Points on a hilly landscape, in no order, each with its height.
A ball rolls from a point to whichever of its 2 nearest points has the largest drop for the distance, and stops where none of them is lower. Distance is the straight distance between rows; heights are no part of it.
<604> (h 13.0): [134 130 111  87 129 135 167 126 104 165 201 160 175 111 139 143 175 118
 144  93 151 177 164 142  96  83]
<621> (h 46.8): [116 134 136 157 140 113 110 130 177 134  61 121  93 139 117 111  81 119
 109 150  90  95 128 101 131 175]
<578> (h 73.2): [134  99 123 170 166 133 122 117 143  94 153 135  89  88 137 109 158 110
 110 126  85 157  87 131 160 101]
<311> (h 40.7): [126 168 122 119 110 128 117  69 144 151 105 178  84 140 144  86 105 133
 223  90 146 149 130 125 112 103]
<158> (h 70.2): [123 135 106 156 150 106 128  95 135 117 109 156  81 148 133  94 146 134
 108  80  47 115 114 159 143 133]
<840> (h 61.6): [ 98  93 121 120 109 115 142 135 127 172 100 109 161 117 110 167 130 121
 133 147 105 110 207 172  90 136]
<893> (h 52.8): [127 102 139 122  92 124 130 166  96 152  77 105 161 150  95 187 100 132
 116 165 145 101 174 146 107 145]
<688> (h 65.8): [146 110 119 208 155  98  98 137 146  98 130  71  88 128 130 123 105 149
  58 129  85 104 115 121 165 165]
<702> (h 19.5): [ 89 140 125 101 109 127 148 115 172 170  91 130 138 114 119 126 108 113
 172 123 112 117 205 151  71 147]
<706> (h 61.4): [115 118 123 138 143 132 131 120 163 135 131 130 131  88 129 125 131 109
 141 141 110 138 129 119 104 115]
<487> (h 54.1): [121 132 153 120  95 149 119 164 135 142 118  98 182 137 126 179  85 117
 129 173 170  71 138  99 102 170]
<458> (h 52.0): [170 109 106 153 106  89  87 173  83  65  91 100  95 199  81 146  84 164
  60 174 144 129 139 120 168 178]
<171> (h 29.9): [145 183 128  85 114 148 155 105 117 168 166 177 146 133 159 123 134 113
 193  76 186 174 131 111 107  77]
<334> (h 65.3): [104 125 121 148 131  91 135 114 157 149  63 132  98 154 118 116 113 139
 114 116  53 101 170 164 115 165]
<915> (h 65.4): [106 106 109 129 129 143 130 119 184 156 137 128 137  77 133 132 133 107
 172 151 114 159 162 129  82 107]
<573> (h 73.6): [106  82 145 114 124 152 124 121 176 134 180 139 139  85 157 110 136 131
 180 186 165 202 104 123 135  83]
<122> (h 69.0): [148  97 112 220 167 106  99 130 152  99 141  80  77 104 144 125 133 132
  72 128  71 120 102 138 163 138]
<476> (h 85.6): [140 137 138 144 170 143 105 125 122  77 126 141  87 113 129  88 138 109
  89 105 111 134  47 102 194 118]
<440> (h 76.1): [144 141 151 106 134 131 128 160  98  98 121 120 157 160 116 135 122 116
  81 130 165  98  96  71 158 163]
<967> (h 71.2): [108 116 161 121 162 141 110 115 140  81 141 163  92 102 141  72 117 122
 133 144 133 155  44 118 193  99]
<872> (h 40.2): [111 143 145 130 132 124 119 137 171 138  62 129 117 133 114 115  80 111
 130 148 115  93 137  93 113 177]
<879> (h 21.3): [135 134 111  80 125 122 172 120  68 162 184 162 166 131 131 136 184 133
 146  79 142 163 168 170 106  72]
<593> (h 20.5): [141 135 113  99 128 149 161 122 124 161 210 166 157 105 149 136 170 113
 157 103 153 202 138 119 103  70]
<749> (h 28.0): [124 173 141  68 100 121 137 119  72 141  88 170 145 183 102 117 138 144
 159  91 157 100 153 124 112 138]
<500> (h 57.6): [124 117 122 148 155 116 136 118 150 123 128 129 116 103 129 118 140 116
 112 121  85 121 127 130 124 127]
<960> (h 68.4): [ 88 114 160 114 158 135 119 101 165  88 139 176  82 119 149  50 101 138
 157 153 136 151  66 131 197 104]
<381> (h 28.8): [143 117 117  87 120 120 164 125  47 149 149 143 160 123 109 147 199 133
 116  91 123 153 163 181 111  69]
<598> (h 27.1): [131 184 132  79 100 116 131  87  96 160 108 177 137 170 133 100 115 137
 205  59 180 111 156 105  98 133]
<823> (h 47.1): [133 144 151 136 105 151 112 159 143 128 129  93 169 129 137 169  90 121
 119 176 171  72 100  85 112 172]
<96> (h 77.5): [125  95 105 172 134 144 116 139 162 132 186  92 137  72 156 168 168 125
 132 168 115 125 116 130  97 117]
<656> (h 37.8): [147 154 149 152 115 152 111 163 137 108 156  76 153 131 146 172 106 136
  98 174 165  78  75  94 131 167]
<117> (h 17.4): [154 128 140 146 106 138 122 174  87 105 156  67 161 151 132 184 121 161
  78 162 176  95 107 130 145 153]
<1012> (h 37.6): [127 173 116  82 105 136 161 103 124 184 157 165 152 131 152 126 134 119
 198  78 174 160 173 132  83  89]
<729> (h 60.6): [152 129 155 136 136 158 103 139 132  95 160  99 149  80 149 149 132 113
 119 155 163 118  40  88 145 127]
<420> (h 67.0): [144 146 122  97 139 118 155 105  54 109 150 163 132 158 119 109 178 142
 111  62 122 118 116 151 154 102]
<867> (h 64.8): [105  85 119 140 110 122 132 142 128 165 129  90 166 112 123 179 130 128
 130 163 119  97 190 161  90 136]
<936> (h 36.4): [164 110 124 176 118 112 106 163  79  82 137  60 118 162 113 156 109 179
  57 158 142 110 129 146 164 160]
<387> (h 18.2): [143 114 125 159 158 106 136 134 109 104 127 106 117 138 123 123 143 132
  60  98  97 114 117 131 167 141]
<72> (h 55.2): [133 130 137 113 146 146 133 115 139 122 163 157 122  88 140 110 141 111
 155 132 137 183  94 116 130  79]
<192> (h 59.7): [ 98 120 147 131 142 128 108 117 183 125  78 139  88  95 129  81  94 117
 154 167 114 131  94 121 141 126]
<401> (h 71.5): [141 101 109 189 171 114 124 120 142  96 143 118  88 105 137 113 159 117
  83 105  62 140 106 143 165 120]
<558> (h 20.1): [142 158 128  85 114 160 155 118 136 171 185 169 150 110 162 133 145 102
 183 113 183 207 121 113 112  63]
<35> (h 68.6): [108 131 101 165 136  90 122  88 142 125  86 153  77 169 137  93 136 152
 122  79  29 101 140 180 126 145]
<767> (h 41.9): [162 116 124 125  98 100 114 172  83 114  54 126 118 197  78 165  99 141
  82 162 144 127 153 125 141 156]
<193> (h 34.6): [152 107 128  99 108 130 153 139  40 147 124 118 170 120  94 180 189 121
  98 119 128 149 166 171 106  73]
<634> (h 71.4): [139 138 152 106 132 146 131 144 117 117 138 117 174 122 126 143 121 108
 109 131 161 103  93  76 124 145]
<258> (h 28.1): [157 156 145 147 107 152 117 181 111  98 171  65 158 150 142 179 112 159
  75 169 180  85  81 108 148 172]
<304> (h 71.7): [128 141 107 156 157 122 123  81 131 105 127 171  71 137 132  89 150 128
 131  80  62 131  98 148 149 111]
<991> (h 35.2): [129 174 123 104 103 122 122  69 135 160 102 173 107 154 144  98 105 128
 226  62 165 132 156 111  96 117]
<450> (h 55.1): [ 99 100  95 121 128 116 154 114 150 167 135 140 135 111 124 136 160 128
 148 120  83 143 201 174  79 118]
<1040> (h 52.7): [120 124 130 164 155 116 115 120 167 122  90 121  92 115 129 111 104 116
 107 139  83 112 107 117 137 145]
<781> (h 29.7): [117 172 142  62 108 133 154 123  99 160 108 161 162 150 112 117 123 129
 165  95 163 115 166 130  95 132]
<75> (h 69.3): [ 91  86 151 111 128 142 119 119 194 126 144 131 130  80 155  94 104 125
 184 192 161 165 103 126 133 102]
<787> (h 56.7): [157 117 118 170 128  90  86 163 105  66 119  84  99 191  97 120  81 168
  52 162 135 108 127 109 181 198]
<629> (h 58.6): [141 130 131 115 147 141 146 122 122 120 180 145 151  93 138 126 155 103
 131 111 135 165 103 112 123  89]
<667> (h 69.4): [131 147 110 118 143 108 145  94  79 120 135 166 118 161 124 102 163 145
 125  62  92 111 121 154 141 114]
<275> (h 18.7): [132 186 137  64 103 122 126 102  76 142  97 181 147 188 118  98 127 135
 189  76 183  96 146  93 114 149]
<945> (h 83.7): [161 149 133 134 175 157 108 133  95  61 140 134 104 131 133  93 152 104
  66  78 129 133  42  89 209 130]
<454> (h 46.0): [113 151 132 116 123 134 126  83 157 143 120 174  84 127 149  78 113 136
 208 128 140 173 120 141 133  84]
<782> (h 60.8): [ 96 111 121 123 110  98 147 119 136 172  61 129 126 144 109 142 134 143
 137 123  66 115 210 204  89 142]
<152> (h 79.1): [145 153 144 102 147 136 131 144  98  95 123 134 140 152 116 113 137 113
  83 102 148 108  80  73 169 152]
<144> (h 37.5): [168 137 132 179 140 134 109 166  99  78 166  54 133 143 144 146 123 158
  55 136 153  98  80 108 175 167]
<256> (h 81.7): [157 157 144 109 157 153 115 139  98  75 137 138 127 137 125 101 145 103
  79  94 150 123  48  67 187 138]
<637> (h 43.8): [115 149  99  95 103 141 160 110 153 192 161 154 143 117 146 134 147 118
 195  95 147 182 197 147  76  92]
<630> (h 63.0): [106 127 124 119 116  97 143 111 121 153  65 143 116 162 111 124 132 145
 133 108  76 104 178 183 108 147]
<332> (h 20.3): [107 150 139  68 103 134 155 128 118 171 114 144 168 123 116 134 119 118
 164 108 148 123 190 146  82 126]
<814> (h 64.3): [ 88  89 146 128 140 128 114 116 198 119 106 132 102  84 143  87  98 125
 168 189 127 143 106 132 140 109]
<722> (h 73.7): [122 105 150 141 162 140 115 122 139  86 152 141 100  85 139  98 142 113
 127 141 119 162  63 121 176  94]
<759> (h 67.1): [107 126 112 162 133  82 124 108 153 137  68 138  77 173 129 103 115 151
  99 100  29 104 151 172 132 164]
<448> (h 66.0): [157 142 155 120 129 159 119 148 110  94 167  94 178 111 139 157 135 112
 104 135 177 105  54  71 142 145]
<865> (h 29.3): [151 107 134 160 115 114 120 166  87 110 123  72 137 160 110 170 109 161
  71 160 148  98 134 134 150 152]
<504> (h 71.3): [133 157 111 129 151 123 140  92 109 120 146 171 105 138 129  98 151 127
 137  74  96 126 109 138 136 109]
<640> (h 53.9): [151 131 148 162 147 141  94 146 132  88 139  90 119 104 142 133 120 117
  94 145 144 108  49  80 164 140]
<788> (h 64.4): [150 148 121 102 155 130 161 114  65 101 184 158 142 136 129 110 180 127
 105  60 127 140 101 133 155  91]
<1008> (h 73.1): [105 116 112 146 102 151 119 149 157 167 170  77 171  92 150 188 131 121
 143 187 132  86 150 147  79 142]
<87> (h 73.3): [105  82 107 155 117 160 108 130 183 144 173 102 131  65 152 154 154 126
 170 195 130 149 120 132  89 106]
<797> (h 51.1): [118 139 140 104 133 143 133 107 153 137 142 165 109 104 150  89 121 120
 180 143 154 188 106 127 138  78]
<138> (h 68.7): [108 108 125 135 117 135 129 137 151 156 131  92 166 105 134 166 116 116
 135 158 127  90 161 129  88 144]
<240> (h 34.4): [138 121 137 119 123 108 132 158  90 114  81 122 131 183  96 145 116 136
  80 139 134 107 138 115 154 159]
<460> (h 46.9): [174 106 105 149  91 101  98 176  81  96  68 104 103 190  69 174  81 153
  74 177 141 132 153 131 130 155]
<329> (h 61.3): [144 131 116 115 150 131 164 118 103 120 194 156 147 106 132 123 177 117
 120  86 125 160 122 127 127  86]
<751> (h 57.9): [110 111 151 111  90 138 130 162 117 154  90 108 179 141 104 179  87 119
 137 167 157  82 172 125 100 162]
<799> (h 58.4): [ 92  96 111 117 112 107 149 121 142 182  95 125 140 118 110 153 147 133
 143 128  79 126 222 195  79 133]
<479> (h 10.4): [ 92 150 128  82  94 128 153 116 142 178 101 141 153 124 115 128 118 122
 180 108 131 123 217 164  71 138]
<267> (h 27.4): [156 115 128 173 155 119 122 145 108  89 150  77 127 125 137 138 134 137
  61 115 121 107 101 115 170 148]
<547> (h 76.4): [129  90 137 111 117 162 122 130 160 138 194 136 154  72 153 135 146 114
 176 170 167 198  97 112 116  78]
<570> (h 64.7): [ 91 131 156 106 144 132 109 112 170 106  91 164  80 116 138  50  90 129
 167 155 136 131  70 118 168 124]
<670> (h 25.6): [136 124 131 137 144 105 135 138 104 111  99 122 117 168 111 119 131 137
  67 105 105 104 125 128 167 154]
<432> (h 46.1): [162 149 142 178 143 141  86 159 125  77 151  67 116 132 144 141 113 140
  73 148 156  99  51  79 176 172]
<959> (h 51.7): [ 95 115  84 122 115 132 147 108 185 179 137 147 123 103 128 126 150 124
 180 121  91 169 208 161  66 112]
<180> (h 29.8): [102 147 141 114 118 135 133 125 177 157  71 131 132 116 117 120  89 108
 161 137 118 106 170 116  85 161]
<989> (h 69.1): [ 98  89 108 137 113 154 114 122 195 155 145 111 131  67 140 137 132 111
 186 183 131 160 148 127  84 106]
<705> (h 48.1): [106 136  87 119 108 139 150  97 174 185 147 159 113 119 141 119 149 128
 203 109 120 191 197 156  75  93]
<341> (h 48.2): [149 105 130 128  91 120 129 165  78 137  62 112 140 167  77 193 105 132
  99 159 143 118 167 140 118 132]
<539> (h 61.2): [148 124 126 192 141  97  91 152 130  86 124  75  98 165 116 123  84 162
  59 149 117  97 118 107 168 189]

For each start below, name the point where the ball stops.
<440>: <387>
<504>: <275>
<547>: <275>
<487>: <117>
<722>: <192>

Call two points neighbours if one is among the 2 nearest of the other. Go from one point of each pair to the other, from neighbour to neighbour, staying as low as possible. Name the highest point that can't be avoided.
<387> and <558>: <547>
<604> and <275>: <304>
<192> and <387>: <722>
<604> and <558>: <593>
<479> and <275>: <781>
